Each row is a point on a landscape with many valleys, with its height.
From any point a ball rolls to the lowest of the 2 points nearest to it. It stops when none of these is lower. Distance is the straight distance between rows; heights are no part of it.
q_82 h=3.12: [ 87 110 145 149 182 135 151  58 115  81  99 128 145 144 145 197 147 140
 123 117 148  94 108  79 110 138 143 124 173 126 102 121  74 137 178]
q_701 h=5.14: [125 197 110 142 124 117 109 209 187 145 152 113 128 158 125  89 105 121
 156 130 162 173 131 100 119 122 142 160 113 132 120 135 150 104 137]
q_601 h=3.01: [114 136 108  98  81 151 134 136 122 148 167 167 149 130 120  87  96 152
 155 129 147 170 140 110  89 105 158  97 115 148 173 110 150 144  57]
q_188 h=6.16: [114 175 116 104 121 101 107 121 154 155 151  81 171 115 107 122 140 155
 119 155 141 108 193  94 108 131 119 120 181  91  82 190 116  65 170]
q_767 h=1.42: [ 60 109 119  91 114 133 128 143  89  79 162  97 175 127  96 168 127 106
 112 117 150 132 197  87 114 103 147 108 173 147  76  95 142 133 151]
q_129 h=7.26: [141  97 137 133 139 141 175 142  89 161 129 181 147 162 150 161 107 140
 116 136 122 157  87 115 113 135 156  43 115 132 122 115  48 182  99]
q_944 h=2.98: [137 138  72 139 136 167  77 153 160 117 122 117 110 120 150 168 134 138
 186 129 196 145 158  97 106 130 107 138 116 134 121 122 114 167 158]
q_210 h=4.84: [115 154 164 117  97  85  47 140 127 169  86 104 101 108 103  82 142  91
 122 143 126 133 124 142 117 140 129 181  90 120 154 165 182  74 111]
q_849 h=3.24: [117 102 186 103 157 107 160 148 102 165 157  63 137 106 125 102 157 100
  62 126 117  97 146 178 167 113 181 122 116 147 149 149 143 136 133]
q_775 h=2.31: [125 123  93 129 100 135 137  87 165 156 134 102 101 112 165 127 138  99
  93 134 107 100 133 130 148 176  46 180 165 125 159  98 188  86 118]
q_321 h=2.20: [150 126 125  94 108 142 158 140 124  97 149 146 109 191 129 108 103 172
 132 147 112 159 113 148 106  80 123 111 133 117 146 107 178 102 101]
q_532 h=4.57: [162 141 170 142 177 133  98 127 145 191 125 141 103 114 131 158 155 105
 112  88 146 145 101 118 165 140 152 109  68 176 154 132  84 186 152]
q_961 h=5.22: [128  82 151  54  89 130 109 131  99  95  90  97 107 121 129  77 134 143
 117 166  97 111 179 189 121 105 142 141 131 143 157 122 180  97  76]
q_172 h=2.79: [140  72 150  99 162 126 153 148  69 137 148  77 123 121 158 122 161 135
  78 142 140 106 138 159 177  99 151  87 120 169 124 123 116 168 146]
q_348 h=5.80: [112 169 169 135 118 112  86 129 114  93  98  92 120 139  72  91 130 153
 131 145 170 145 144 126 142  75 152 137 122 118  93 173  92  64 139]
q_199 h=7.08: [190 151  87 156 145 167 129 115 168 210 131 171  84 135 184 122 130 147
 134 188 101 123  75 129 139 133  91 119 125 161 106 132 102 145 108]
q_632 h=4.52: [116 171  98 111 132 158 124 149 105 156 163 163 108 125 196 104 119  57
 106 135  70 172  69 100 131 151 126 147 102 107 167  93 162 204 125]
q_290 h=4.62: [104 134 182 108 120 106  75 104  98 154 107 100  74 113 117  97 146  98
 104 173 104 137  69 135 138 113 128 187 107 114 127 145 136 108 147]
q_273 h=3.83: [140 161  84 142 138 120 186  89 175 143 171 121 117  84  94 100 114 183
 181 100 147 118  76 168 131 147 108 127 104  98 121 181 119 147 139]
q_624 h=3.29: [137  97  89 136  99  67 131 121 115  82 109 141 111 149  85 128 119 100
 107 127 129  79 166 184 177 111  91 141 163 142  52 119 207 109 104]
q_721 h=2.63: [130 148 130  90 120 166 179 160 123 123 176 152 117 169 140  83  89 155
 142 138 133 194 123 147 104  63 165  83 128 146 170  88 119 163  76]
q_216 h=5.63: [156 116 107 146  95  99 106  92 137 112 132 158 138  83 150  87 123 113
 145 139 117  87 185 132 136 118  76 154 142 136 102 132 157 112 152]
q_802 h=5.96: [133 133 181 137 138  91  79 107  82 124 135 113 137  93 146 123 128 102
 135 147 147 105 145 138 107  95 135 185 108  88 152 148 148 109 211]
q_250 h=6.05: [110 148 158 111 156 130 116  95 143 149 170  67 163  82 125 109 162 147
  90 150 128 118 176 134 145 112 142 135 168 142 109 170 119  87 170]
q_70 h=4.98: [ 74 129 103 111 114 119 125 202 129 103 141 110 146 154 127 156 141  99
 102  84 170 134 116  72 148 165 120 145 122 117 111  80 137 173 173]
q_605 h=4.20: [115 126 230 156 150 168 157  64 100 119 137 109 140 132 119 129 111 107
 114 115 138 140 151 112 120  81 187  95 108 148 170 122  66 123 128]
q_182 h=6.83: [166 130 106 149 180 167 126  84 118 140 139 125 100 146 161 195 117 135
 155 195 149 115 100 102 129 117 112 135 158 137 121  98  86 166 172]
q_148 h=3.93: [ 79 127 210 127 158 155 184  85  77  68 129  85 158 135 154 108 127 160
  97 123 128 116 142 112 101  82 192  93 122 111 148 123  76  88 144]
q_547 h=1.77: [160 118 157 176 115 149 142  38 152 123 107 135 139 130 137 155  91 137
 153 116 140 119 137 122 110 157  78 147 128  72 194 156 116  96 108]
q_822 h=5.44: [ 98 125 135  88  75 131 119 116 121 139 135  91 100 115 123  81 136 127
  95 158 112 144 151 125 143 105 103 152 137 147 133 129 160  87  92]
q_139 h=3.96: [145 102  98 193 162 110 105 157 139  92 103 176 141 173 140 176 136 119
 196 127 152 116 147 114 109 144 116 137 145  86  85 127  92 121 184]
q_915 h=4.83: [141  76 126  86 126 133 152 117  55  55 110 141 104 145 136 106 144 181
 157 161  97 127 141 183  84  72 134 116 110 103 145 115 133  72 122]
q_276 h=1.95: [119 140 105 109  96 124 111 153 128 138 153 133 182 102 102 138  99 113
 154 113 154 123 210  97  83 138 122 127 135 119 150 119 166 131 125]
q_175 h=5.09: [115 132 109 149 114 106 132 131 215 157 127 125 158  85  83 111 139 144
 116  71 143 118 137 154 159 170  96 130 147 155  91 135  89 117 131]
q_528 h=4.22: [149 128 145 171 164 157 143 143 124  68 121 143 148 161 147 126 114 155
 180 138 114 152 139 137 117 103 149 113 135 122  99 133  75  98 154]
q_755 h=6.92: [180 161 110 173 200 150 138  77 128 147 146 118  61 132 142 161 143 138
 142 164 159 103  42 135 151 110 115 146 116 149 115 130 110 176 166]
q_966 h=4.13: [118 120  83  69 141  90 141 111  76 137 135  97 131  65 105 140 175 136
 123 130  94 112  92 154 143 162 141 126 128 134  81 171 133 165 151]
q_161 h=0.63: [ 63 130 200 108 117 116 125 100 101  99 130 118 128 106 115 128 124 148
  96  62 179 137 103  87 138  91 144 133  92 154 151 110  79 172 172]
q_716 h=6.65: [190 102 105 145 155  70 164 156  93  98 145 143 113 156 157 111 131 169
 119 132 128  70 123 196 185 108  92 105 146  88 114 145 156 104 167]
q_450 h=5.03: [152  99 145  88 126 121 112  97 112  78 103 100  93 148 102 111 138 172
 136 170 132 116 163 177 125  89 127 117 119  98 157 145 169  67 104]
q_991 h=3.56: [114 146  91 160 175 100 171  71 184 134 144 111  96 100  69 145 147 165
 138  92 171  99  90 165 147 131 103 120 126 151  96 157 124 150 128]
q_232 h=4.23: [ 99  71 116 206 102 107 133 149 162  99 103 149 147 185 137 170 135 157
 184 102 180 114 112 117  76 149 102 136 157  80  82 103  59 161 146]
q_308 h=5.64: [132 165 104 173  97 128  98 113 211 158 135 133 100  95 133  79 141 154
 160 154 152 137 126 141 124 117  68 170 117 151  73 147 107  82 144]
q_761 h=2.56: [175 102  62 146 116 138  92 141 163 152  91 161 113 119 164 121 134 157
 177 149 129 100 163 122 120 160  84 102 122 147 130 129 135 142 121]
q_736 h=7.85: [ 91 132 135  54 116 134 127 131 121 199 141  85 139  79 115 132 150 105
  79  91 118 137 115 103 146 173 134 116 119 152 186 121 110 148  84]
q_717 h=3.62: [142 134 189 127 130  98 173 124 119 169 144 107 136 121 109 109 120 100
  74  87 124 119 119 177 166 152 149 117  93 125 178 149 129 119  94]
q_113 h=4.28: [136 137 129 166 126 177 107 153 139 113 116 167 102 148 189 146 123  56
 131 137  88 172  81 116 141 141 113 157 114 126 140 104 139 156 134]
q_534 h=2.96: [130 151 127 206 169  94 139  35 197 139 129 130 142 154  77 170 121 149
 147 113 160 106 109 122 129 153 122 153 171 108 127 164 128 119 135]
q_435 h=1.75: [ 73 142 119  85 120 136 142 108  99 109 182 119 162 112  82 134 120 149
 119 149 143 141 143  98 106  77 154 120 150 154  74 126 120 162 117]
q_510 h=7.47: [ 93 120 203 118 143 152 179 130  62 130 141 102 119 190 165 109 118 109
  88 112 155 136  91 112 123  95 185  72  94 112 196  85  86 140 110]
q_662 h=5.02: [153  78  62  85 116 120 119  77  80  80 103 100  76  97 149 123 161 127
 153 148 127  52 169 172 144 135 119 121 140 126 139 109 183 158 143]
q_440 h=3.26: [161 116 121 130 136 135 135 129 137 160 147 141 144 110 137 146 136 127
 101 134  69 142 131 141 158 169 149 107 142 165 105 155 105 135 105]
q_879 h=4.75: [ 84 154 115  87 135 136 108 187  94 133 145 124 137 120 182 144 132  80
 107 107 141 154 101  80 128 162 110 139 102  98 188  98 141 182 145]
q_661 h=4.09: [108 152 115  89 136 154 121 196  96  83 145 144 140 109 144 100 146 117
 147 134  83 205 115 129 127 113 196 123 113 140 121 132 118 168 130]
q_846 h=2.44: [100 150  81  94  91 141 104 123 136 116 171  85 123 133 103 156 107 122
 144 159 181 127 233  94  88  90 117 130 152 126 104 118 183 116 139]
q_106 h=5.27: [100 168 120 173 130 147 125 178 216 106 136 103 120 166  95 103 134 164
 175 121 149 186 121 135 112 120 151 162 140 149  79 134 102 129 115]
q_404 h=5.68: [ 98 172 199 136 127 130  83 151 146 113  89 119 140 147  82 117 129 133
 135  97 155 184 129 104 117  97 178 146  94 131 131 155  94 100 126]
q_837 h=5.46: [145 160 112 109  86 112  93 123 169 150 110 116 146  42 118  88 129  98
 137 100 136  90 216 124 125 159  97 162 114 156 132 137 169 119 142]
q_486 h=3.20: [ 80 114 160 162 110 128 153  75 141  69 139 166 173 110  77 153 100 105
 138  85 110 141 106 104 104 126 135 142 132 116  94 114 118 170 150]
q_166 h=1.65: [130 104 135 198 113 125 176 153 159 116 177 130 156 140 158 135 118 157
 154  92 190 102 150 126 119 118 118  92 105 108 156 102  81 165 167]
q_569 h=5.90: [175 126 129 116 129 106 107 142 122 153 111 120  92 111 174  41 144 149
 148 150  76  85 145 166 139 115 149 130  98 131 163 158 215 111 119]
q_225 h=4.42: [135 136 167 130 156 166 165 159  96  99 147 121 139 193 139 117 124 159
 135 135 139 149 154 113 105  67 165  76 128 146 141  97  89  78 133]
q_985 h=2.73: [114 167 133 121 102 137  91 104 111 145 127 134 116 153 109 147  88  83
 140 159 142 136 101  67  69 125 116 180 133  87 143 122 172 114 111]
q_945 h=1.39: [ 87 148 116 133 114  99 133 170 173 154 148 116 184 141  64 151  95 123
 133  82 159 144 159  72  93 166 163 125 149 126 115 129 150 128 108]
q_699 h=5.42: [ 94 125 130 166  69 136  96 160 201 122 103 155 148 150  85  95 111 139
 157 130 108 186 115 117 107 132 120 176 143 112  71 147 113 106  87]
q_513 h=4.61: [127 107 150 105 149 164 153 156  81  82 112 142  91 169 148 118 136 172
 168 131 107 170 164 139  72  69 130  92 118 111 164  70 102  50 123]
q_382 h=7.16: [161 128  92 129 129 148 144 135 141 207 150 179 129 131 162 141 126 156
 127 181 107 146  87 106 113 129 120  67 126 147 111 130  69 189  84]
q_978 h=6.25: [ 92 133 102 121 107 143 136 126 167 127 126 103 165 133 105 156 126 154
 121 134 117 140 179  92 124 166 122 131 192 115  85 154 110  88 138]
q_422 h=2.25: [142  78 132 174 137 137 148 171 129 104 132 170 153 124 138 161 122 128
 161  54 186 109 144 130 141 146 121  74  67 125 169  88  72 186 154]
q_625 h=4.94: [108 147 178 143 132 100 144 106 186 175 143 129 173  96 116 130 130 120
  84  71 110 107 158 119 167 151 117 125 151 160 111 138  95 125 165]
q_797 h=3.86: [140 159 107 115 121 155 131 181 134 128 169 143 162  94 166 121 129 158
 148 114 109 159 137 116 126 140 145 140 123 118 116 153 114 141 168]
q_263 h=6.54: [162 104 115 154 124  67 183 161 119  64 134 149 165 168 109 108  96 149
 104 101 140  74 157 182 150 118  78 109 148  74 108  98 153  79 150]
q_153 h=4.67: [103 137 163 181 122 141 171  82 183 178 133 119 132 167  74 161 100 138
 113 122 140 141  63 101 113 140 126 128 142 136 134 126  99 141  75]
q_546 h=5.47: [158 134 125 126 108 111 102 111 115 155 116 149 109  77 153  93 141 125
 145 128 100 106  97 148 148 154  96 145  76 112 161 164 128 132 138]
q_651 h=3.67: [ 57 148 196 104 136 143 142  77 103  62  95 103 180 133 135 133 144 172
  93 141 118 112 138  80 111 116 172 125 166 126  83 149  67 103 169]
q_576 h=2.94: [131  99  88 146 136  90 143 140 149 109 129 128 118 167  93 137 137 135
 120 134 130 122 164 167 186 120 104 117 179 164  27 141 139 103 126]
q_456 h=2.26: [118 125 122 176 124 103 169 110 183 134 139 108 153 125 110 154 122 159
 134  62 196 100 108 111 144 178 114 128 130 105 158 126  89 147 146]
q_922 h=1.73: [123 144 133 132 137 117  95 106 115 109 157 150 136  54 118 136 123  76
 146  82 142 116 153 115 130 124 133 172  93 128 155 116 165 176 178]
q_871 h=3.85: [147 108  55 145  93  92 113  97 157 112 127 166 154  95  73 130 108 123
 178 117 106  78 190 155 107 145 134 129 148 150  68 135 201 150  97]
q_814 h=2.18: [102 149 189  99 114 170  80  95  87 116  94 119 131 101 112 160 114 130
 150 149 161 160 138  81  69  90 130 143 118 134 148 130  74 143 122]
q_579 h=1.81: [145 121 122  93 123 146 152 136 152 168 137  83  99 140 170 106 148 124
  70 143  80 129 136 150 159 170  91 148 150 118 197 116 162  89  96]
q_217 h=5.29: [157 144  30  58 130  90 147 146 124 129 116 107  79 101 114  94 166 155
 125 123 107  83  97 188 144 171  92 125 108 116 113 148 191 115 103]
q_665 h=2.99: [136 124  89 178 136 148 123 116 212 115 128 108 131 131 136 163 122 165
 201 117 180 138 152 131 118 151  87 158 167 103 146 134  86 146 148]
q_114 h=3.61: [143 164  83 108 124 155 106 179 169 166 148 128 130  74 171 102 155 102
 124 113  74 161 138 109 144 185 117 155 132 151 134 136 141 119 143]
q_94 h=7.66: [104 118 152  92 127 118 135 164  84 187 144 142 119 142 166  77 126  86
  66 144  93 179  88 163 165 112 168  68 100 140 165 113 112 196  77]
q_390 h=3.59: [153 108  79 141  97  74 136 149 155 131 114 180 133 166  70 132  96 114
 126 133 106  86 159 157 125 145 116 113 154 138  56 127 212 110  68]
q_836 h=5.28: [148 140 135 145 105 107  93 116 159 142  95 130 125  56 121 104 148 123
 124  92 127 113 163 169 181 156  94 142 106 155 147 151 100 111 135]
q_110 h=1.10: [133 100 112 192 145 157 143  59 136  70 114 177 164 123 146 170 106 139
 203 121 126 112 149 142  91 147  95 142 166  67 150 144 105 104 141]
q_271 h=4.10: [143 136 106 124  99 119 141  94 143 118 132 127 134 115  96 114 121 204
 153 142 146 128 110 132 119 119  97 125 120  87 121 164 112 106 124]
q_910 h=4.76: [122  94  94  91 111 110  96  58 104 127 120  89 108  66 134 143 166 129
 105 153 135  82 164 160 169 132  75 136 157 150 117 137 138 138 131]
q_594 h=2.59: [140 136  71 122 123  99 163 181 162 163 165 130 131 135  96 122 132 140
 101 129 123 119 142 137 140 132 112 106 156 179  45 136 143 125 109]
q_78 h=4.36: [148 113 133 134 151 130  90 127 130 184 108 116  87 131 113 142 161 103
  99 134 136 134 114 128 161 149 135 125  88 170 158 126 155 148  97]
q_842 h=5.31: [ 86 178 111 104 147 127 134 146 115  94  97 101 157 152 142 168 140 142
 126 109 127 127  98  63 109 187 164 145 161  87 100 156 118 122 180]
q_464 h=1.94: [116 120 139 131 124 114 157 172 117 144 163 127 164 187  98 150  94  94
  95 110 127 138 161  89 107 125 166 105 157 142 124 104 170 103 101]
q_841 h=1.64: [139 115  67 110 100 103 157 123 162 105 148 119 113 108  65 111 110 162
 115 136 168  66 192 182 126 102  90 106 135 155  94 104 196 120  66]
q_85 h=2.75: [ 89 121 191 123 105 145  96  64 134 101 112 167 130  80  69 167 113 104
 142  97 123 173 114 107  87 107 156 159 112 147 139 122  89 175 112]
q_659 h=6.26: [145  85 138 115 132 125 136 146  71  61 112 120 126 136 181 106 127 121
 130 133 105  86 218 183 102 100  85 137 148  68 179  81 161  34 164]
q_59 h=6.59: [120 143 140 107 121 184 122  94 107 101 131 108 122 105 124 139 132 127
 124 172  89 168 113 122 131 104 133 165 174 161  98 126 101 128 129]
q_58 h=3.46: [132 167 150 179 154 148  83 104 157 128  93 149 135 130 130 197  81  91
 180 106 165 142 118  94  57 135 113 185 139 100 143 117 134 146 182]
q_942 h=1.82: [129 104 122  99 105 120 130 120  85 113 140 134 141  84 140 111 119  65
 124 128  72  98 146 158 129 154 144 158 123 110 147 113 193 143 133]
q_882 h=2.33: [115 121 115  95 115 142 156 160  86 108 179 125 131 155 129 106 129 135
  90 165 120 155 146 136 138  48 142 124 161 173  56 115 146 139 110]
q_169 h=5.62: [155 133 100  69 127  99 124 178 116 186 121 130 127  61 160  52 157 109
  95 132  41 101  95 188 144 175 134 109  95 137 139 162 155 130  98]
q_776 h=7.01: [179 188 116 193 157 138 124  97 160 179 141 169  76 158 152 131 107 107
 161 187 117 118  52 113 120 118 117 170 125 139  97 114 111 166 136]
q_195 h=4.44: [110  86 126  72 116  91 109 105  65 118 132 110 161  45 114 137 151 118
  97 131 120  83 141 147 148 141 112 135 130 112 107 138 114 158 186]
q_441 h=4.15: [169 115 136 131 159 170 109 150  98 120 106 150 116 161 188 133 129 106
 152 146  81 151 141 143  86 122 169 123 101 102 199 113 160  99 118]
q_24 h=7.37: [131 131 184 137 158 117 178 157  42 160 124 165 143 190 170 119 108 109
 105 128 130 136  71 114 112  92 195  41  91 122 151 112  68 149 117]
q_833 h=2.30: [144 112 119  94 161 131 173 164  82 142 150 117 110 133 154 131 156 148
  71 153 107 128  93 141 172  84 118  89 136 168  61 133 129 151 117]
q_430 h=1.01: [130 130 124 133 152 127 142  83 103  77 162 104 137 101 105 151 130  95
 148 119 129 118 136 164 143 134 164 163 114 115 157 134 186 135 155]
q_654 h=7.93: [102 169 125  86 126 137 123  85 126 169 150  99 125  59 107 135 134 116
 113 120 117 154  95 101 119 148 138 162 116 152 150 135 127 147 127]
q_608 h=3.13: [101 152 126 132 117 170  73 116 123 117 105 143 115 116 143 164 107  68
 176 126 177 153 126  68  53 104 115 180 103 116 156  89 177 161 135]
q_497 h=3.72: [147 151 121 175 145 106  61 147 157 137  95 201 133 122 151 162 111  98
 177 106 144 137 109 101 111 150 116 161 106 104 101 140 100 164 188]
q_347 h=3.79: [ 93 138 175 147 140 172 147 167 126  62 106 110  89 171 168 103 130 108
 108  93 139 183  78 125 180 121 138 153 109 100 150  96 109 141 153]
q_582 h=2.76: [111  95 137 114 166 110 104  94 114 114 103 102 155 106 125 213 152 120
 115  99 153 101 154  94 128 163 122 133 151 110 148 127 111 144 180]
q_963 h=3.18: [165 110  92 119 136 173  75 186 125 114  99 130 115 133 168 170 129 127
 164 122 204 132 186 105  88 137 115  99  88 131 197  95 137 145 118]
q_568 h=4.73: [142  89 101 145 142 131 164 165 127 101 125 162 110 177 139 149 130 152
 125 120 140 134  75 138 163 121 100  94 116 113 122 108 120 159 108]
q_268 h=4.93: [136 135  77 119 170 106 159 192  99 106 133 157  98 170 143 136 139 135
 113 107 115 140  59 155 158 148 122  75  73  98 155 112 169 193 103]
q_465 h=7.75: [ 97 116 125  51 118 127 129 206 100 185 126 107 142 130 156 108 152 109
  47 130  93 146 117 130 164 170 140  90 135 136 171 101 128 164  76]
q_213 h=5.21: [133 133 120 148 147 144 115 147 145 150 130 132 102 153 123 128 136 164
 131 163 161 141  86 123 154  85 116 104 132 194  55 116  63 179 131]
q_550 h=4.45: [106 131 205 169 123 141 165  71 154 153 152 133 151 150  99 143 106 106
  96 114 129 140 118  86 125  89 170 121 146 169 109 109  87 145 132]
q_133 h=3.15: [123  95 173 182 116 129 151  50 153 145 138 143 116 123  87 150 102  74
  83  93 121 124 128 136 161 138 110 150 115 146 143  99 168 141 104]
q_454 h=4.88: [100 133 169 162 105 118 111 113 161 149  69 134 138 175  92 150 131 175
 108 133 143 143  65  78 124 151 131 123 151 121  89 147  67 114 101]
q_667 h=3.84: [123 145 121  76 154 112 128 158  81  99 133 107 132 106 125 117 151 141
 131 145  83 155 111 152 141 122 194 122 128 133  66 178 114 137 160]
q_154 h=4.43: [146  98 149 150 140 190 143 133 108 117 127 171 141 148 171 169  96  88
 149 127  96 150 133 101  90 156 127 101 123  98 178  97 101 112 113]
q_645 h=6.37: [116 143 130 102 126 140 166 115 109 147 141 119 186 152 110 149 120 169
 115 143  91 147 107  84 100 153 170 107 180 122  93 159 103 109 114]
q_444 h=5.37: [140 136  69 140 128 117  82 186 155 167 117 154  97 125 135 104 160 141
 131 149 159 136 109 131 163 109  91  96  86 173  47 135  99 138 140]
q_159 h=4.49: [112  82 126 189 116 136 141 131 169 114 126 157 130 177 125 162 120 124
 156 129 157 132  76 113 130 128  98 126 132 127  95  90  88 172 138]
q_358 h=5.93: [137 181 181 115 164 128 100  80 116 125 109  83 121  94  99 124 149 158
 134 157 122 133 117 148 135 106 165 153 139 138 116 185  91  99 160]
q_62 h=2.17: [145 120  84 144 114  77 168 163 161 149 153 134 173 103  48 127 116 141
 108 103 146  83 198 171 138 118 129  91 128 177  55 123 154 144  80]
q_413 h=6.13: [180  95 128 113 110 125 104 144 105 109 109 143 146 123 209  98 134 141
 152 159 101  90 210 149  96 108 104 129 149  95 154 136 160  59 171]
q_816 h=2.77: [161  94 105 155 137 113 121 175 119 116 103 140 135 141 136 168 124 124
 148  85 199  99 148 121 129 168 114  79  76  96 208  92 105 125 120]
q_885 h=2.97: [ 80 107 155  98 124 146 132 124  71  89 106 100 134 137 121 158 129 123
 123 130 108 143  91 105 102 129 131 150 132  75 161 130 129  94 115]
q_539 h=5.77: [174 133 131 106 114 122 108 188 122 151 111 146 139 110 175  56 125 111
 109 129  60 135 157 176 149 168 145 132 109 116 175 150 170 104 108]
q_772 h=2.29: [137 129 116 134 167  88  95  84 113 153 147 130 114  83 106 205 143  83
 123 102 129 104 102 112 133 171 147 159 121 106 153 126 152 175 181]
q_684 h=2.65: [ 99 137 146 203 125 118 135 109 210 113 113 108 150 158 119 153 112 148
 154  93 188 126 121  95 114 151 102 173 159  90 149 138 113 105 157]
q_770 h=1.74: [152 134 119 107 133 139 164 132 147 169 151 123  96 181 131 113 128 156
  85 165 113 141  83 138 146 103  92 118 158 141 103 129 159  85  82]
q_741 h=3.55: [109  83 146 184 113 145 157  67 118  91 149 179 160 135  94 150 104  69
 125 123 100 134 142 133 120 100 128 135 144 141 100  93 149 139 107]
q_973 h=4.37: [114 139 139 113 105  99 113 100  97 158 109 122 105 114  93 121 139 159
 121 167 133 126  59 123 136 113  99 143 111 126  91 162 113 107 105]
q_696 h=3.89: [117  67 151 157 111 149 153 119 115  93 117 166 158 159  90 146 115 105
 121 131  94 132 160 124 104 116 127 111 152 116 123  87 134  64  79]
q_191 h=2.09: [ 92 104 153 132 132 118 160 173  85 113 176 112 175 162  87 140 106 109
 104 100 175 120 183  93 106  71 183  78 130 176 117  93 136 132 127]
q_691 h=5.79: [127 110 133 111 113  88  58  92  79 123 115 121 118  60 167  86 148  85
 140 168 107  64 179 141 127 113 101 178 134 112 116 153 174 126 201]
q_156 h=4.19: [146  73 140 129  85 138 126 147 144 156 106 152 141 183 119 137  99 152
 112 159 119 137 160 115 108 131 101  89 153 126 146 115 124  53  60]
q_288 h=6.41: [122  95 146 136  95 112 134 177  94  63 123 137 161 146 121 101 104 116
 114 104 136  93 173 159 129 109  80 126 128  85 149  76 141  60 143]
q_516 h=6.01: [201 118 120 131 113 124 102 131 137 111  78 133  90 128 190  66 131 135
 172 131  94  52 191 145 103 129 123 126 152 119 184 129 221 103 170]
q_327 h=5.16: [ 68 161 130 143 127 124 144 151 167 128 116 125 146 176 126 153 122 134
 111  86 160 132  70  49 117 159 168 147 139 132 101 109 113 167 156]
q_190 h=3.90: [171 147 148 126 153 139 156 129 131 150 129 120 102 124 114  88 128 130
 112 102 105 161  93 175 169 136 168 100  57 129 175 168 137 140  76]
q_940 h=1.25: [158 114 108 103 155 106 159 152 151 211 138  91  87 145 152 109 162 119
  65 174  73 119 105 159 153 154 105 126 151 155 117 152 166  81  88]
q_762 h=2.47: [129 171 162 107 126 143 152 112  74 111 162  94 108 149 138 105 111 143
 131 147 128 144  75 132 122  97 141 159 118  85 173 136 130 105 125]
q_782 h=4.14: [176 136 136 125 135 153 102  92 140 196 100 125  68 124 145 100 140 137
 117 150  99 132 102 149 143 131 134 101  77 169 160 154 153 119  53]
q_724 h=4.77: [149 123 183 164 136  90 131 163 168 207 128 149 150 129 123 132 131 120
  98  78 126 121 109 105 169 152 164  91 109 161 121 142  75 155 151]
q_921 h=1.40: [100 137 177 143 120  98 150 130  91 104 124 151 151 124 133 112 120 131
 118  86 148 131  80 119 145 105 128 113  90 110 136 125  74 137 157]
q_317 h=1.44: [102 130 182 116 139 158 119  89 100 105 129 113 127  85 121 145 109 120
 153  84 189 156 133 100  94  91 150 134  75 121 191 109  91 178 165]
q_769 h=2.74: [118 128 132 145 115 117 127  73 147 130 130 111  93  81 104 125 136  59
  91 102 118  99 131 158 176 162  67 179 133 139 149  92 179 128 118]
q_254 h=2.45: [141 121  70  79 110  96 123 171 100 127 124 110 133  90 141 116 139  98
 100 127 106  59 173 149 148 184 114 147 145 119 132  87 186 151 125]
q_598 h=2.91: [174 123  71 135 113 137 130 119 165 174 144 173 134  67 142 108 135 155
 166 129  91 121 159 150 135 162 124 113 135 163 117 162 123 130 111]
q_644 h=7.57: [103 127 194  97 139 143 122 149  85 188 144  85 122 142 174  95 127  87
  84 143 137 166 112 122 140 117 174  86 101 140 206 121  86 160 116]
q_928 h=3.41: [ 93 167 159 120 158 142 158  68 117  97  94 113 148 161 118 169 137 178
 106 160 125  95  87  81 117 126 176 119 180 158  71 118  72 155 146]
q_692 h=1.98: [123 173 164 136 144 109 192 120 102 107 161 111 143 132 127  86 119 174
 111 108 139 130  70 146 152  93 165 119 106 107 128 176 120 135 151]
q_427 h=4.04: [111 157 179 165 138 161 109 170 132  92 119 153 130 153 175 132 115  56
 133  91 140 182  95 103 152 108 126 168 109 123 138  94  91 168 185]
q_432 h=5.61: [116 125 108 134  79 139 122  86 178 126 145 106  89 104 128  63 123 149
 136 146 156 134 139 139 151  83  54 151 140 171  86 118 157  93 125]
q_815 h=5.11: [126 122  62  65 146 105 140 179  96  97 143 110  80 120 131 121 154 141
 103 127 108 124  73 172 165 145 114 123 102 101 133 117 191 175 109]
q_249 h=3.44: [ 84 102 205 120 143 167 125 121  66  72  89 110 103 144 175 118 154  97
  99 137  96 161  70 134 137 118 121 159 118  90 159 110  89 130 142]
q_674 h=3.36: [142 153  95 105 111 161 114 172 168 178 145 140 128 126 153  95 109 122
 129 132  97 174 144 105 120 157 144 130 132 143 169 122 162 126  73]
q_953 h=5.04: [148 121 142 165 134 111 112 165 151 149  98 139 137 181 116 128 129 190
 131 154 153 124 107 114 148 111 126 106 137 136  75 168  60 109 114]
q_805 h=5.01: [120 184  93 105 118 111  83 173 146 124 121 106 100 122 109 104 137 107
 147 134 125 159 141 131 124 141 155 160 108 111 118 160 186  90 135]
q_423 h=3.87: [173  69 139 127 195 129 114 160  73 122 108 130 106 156 174 144 153  99
 131 178  68 116 125 183 134 137 190 133 125 117 149 139 154  99 152]
q_952 h=6.48: [109 190 143  81 124 151 106 125 123 138 106 119 146 118 107 138 148 145
 131 168  62 179  88 100 110 143 165 148 170 138  88 160  71 124 110]
q_281 h=5.45: [134 147  60  84 118 104 108 128 119 159 112 140  86  65 142  82 175 125
 124 139  74 127  70 161 130 160 106 105 100 168  89 152 158 136  98]
q_460 h=6.72: [150 150 130 112 162 204 156  97  85 107 150 117 115 149 168 170 117 141
 142 195  95 125 120 107 106  90 140 128 166 134 139  85 106 136 146]
q_875 h=2.32: [148 140 151 160  97 149 103 102 149 159 104 153 128 147 130 153  93 111
 152 133 158 132 121  86  82 141 108 144 113 110 192 140 156 104  91]
q_374 h=5.50: [141 177  79 125 113  86  64 141 147 167 105 134  96 101 127  86 148 136
 149 154 158 121 123 140 143 126  97 139  92 149  60 176 127  85 165]
q_919 h=4.47: [113  90 132 118  95 164 132 177 153 103  99 134 145 180 131 152 104 119
 132 111 131 152 158 104 108 164  80 121 148  99 183  77 142  95  57]
q_826 h=4.69: [132  97 121 138 130 151 155 199 151 130 127 176 161 180 160 163  92 128
 139  85 132 150 135  95  73 163 120  79 116  86 212  80 121 116  75]
q_986 h=3.58: [167 114 138 128 182 151 143 160  87 110 132 126 137 150 152 148 160 124
 115 150  62 160 122 151 156 128 212 114 143 147  98 153 112 125 134]
q_611 h=3.27: [127  95  78 176 154  98 117  57 186 133 117 118  96 135  74 178 138 120
 151 110 178  98 119 150 161 136  83 154 157 143 115 128 125 140 132]
q_306 h=1.70: [159 110  67 150 149 118 106  45 149  93 103 151 129 104 122 163 132 160
 197 125 131 101 151 165 121 161 118 152 159  94 152 200 123 128 132]
q_913 h=5.56: [112 149 171 155 100 118 119 147 144 107 124 165 169 149  68  86  95 136
 156 118 125 185 118 119 100  94 187 138 125 130 100 154  98  96  92]
q_992 h=2.16: [181 110  53 112 139 129 102  75 153 133  97 127  82 126 129 144 150 159
 175 153 125  85 166 157 153 153 114 120 161 148 124 156 158 112 113]
q_689 h=2.14: [113 108  86  89  57 100 102 119 137 128 134 120 130 130  69 117 111 117
 120 150 163  82 207 114 108 106 107 104 130 144  90 106 195 118  87]

Call two points neighbours if one is among the 2 nearest of the other. Go from one point of each pair to the other, from neighbour to neighbour, staying as low as possible. Name the highest point that can't be avoided.
q_110 and q_161 | q_661
q_833 and q_841 | q_846
q_944 and q_166 | q_665
q_430 and q_110 | q_662
q_833 and q_767 | q_882
q_767 and q_945 | q_191
q_940 and q_161 | q_741

Where does a ball stop that starts at each point below?
q_308 | q_430
q_413 | q_110
q_644 | q_166
q_654 | q_166
q_842 | q_161
q_175 | q_833
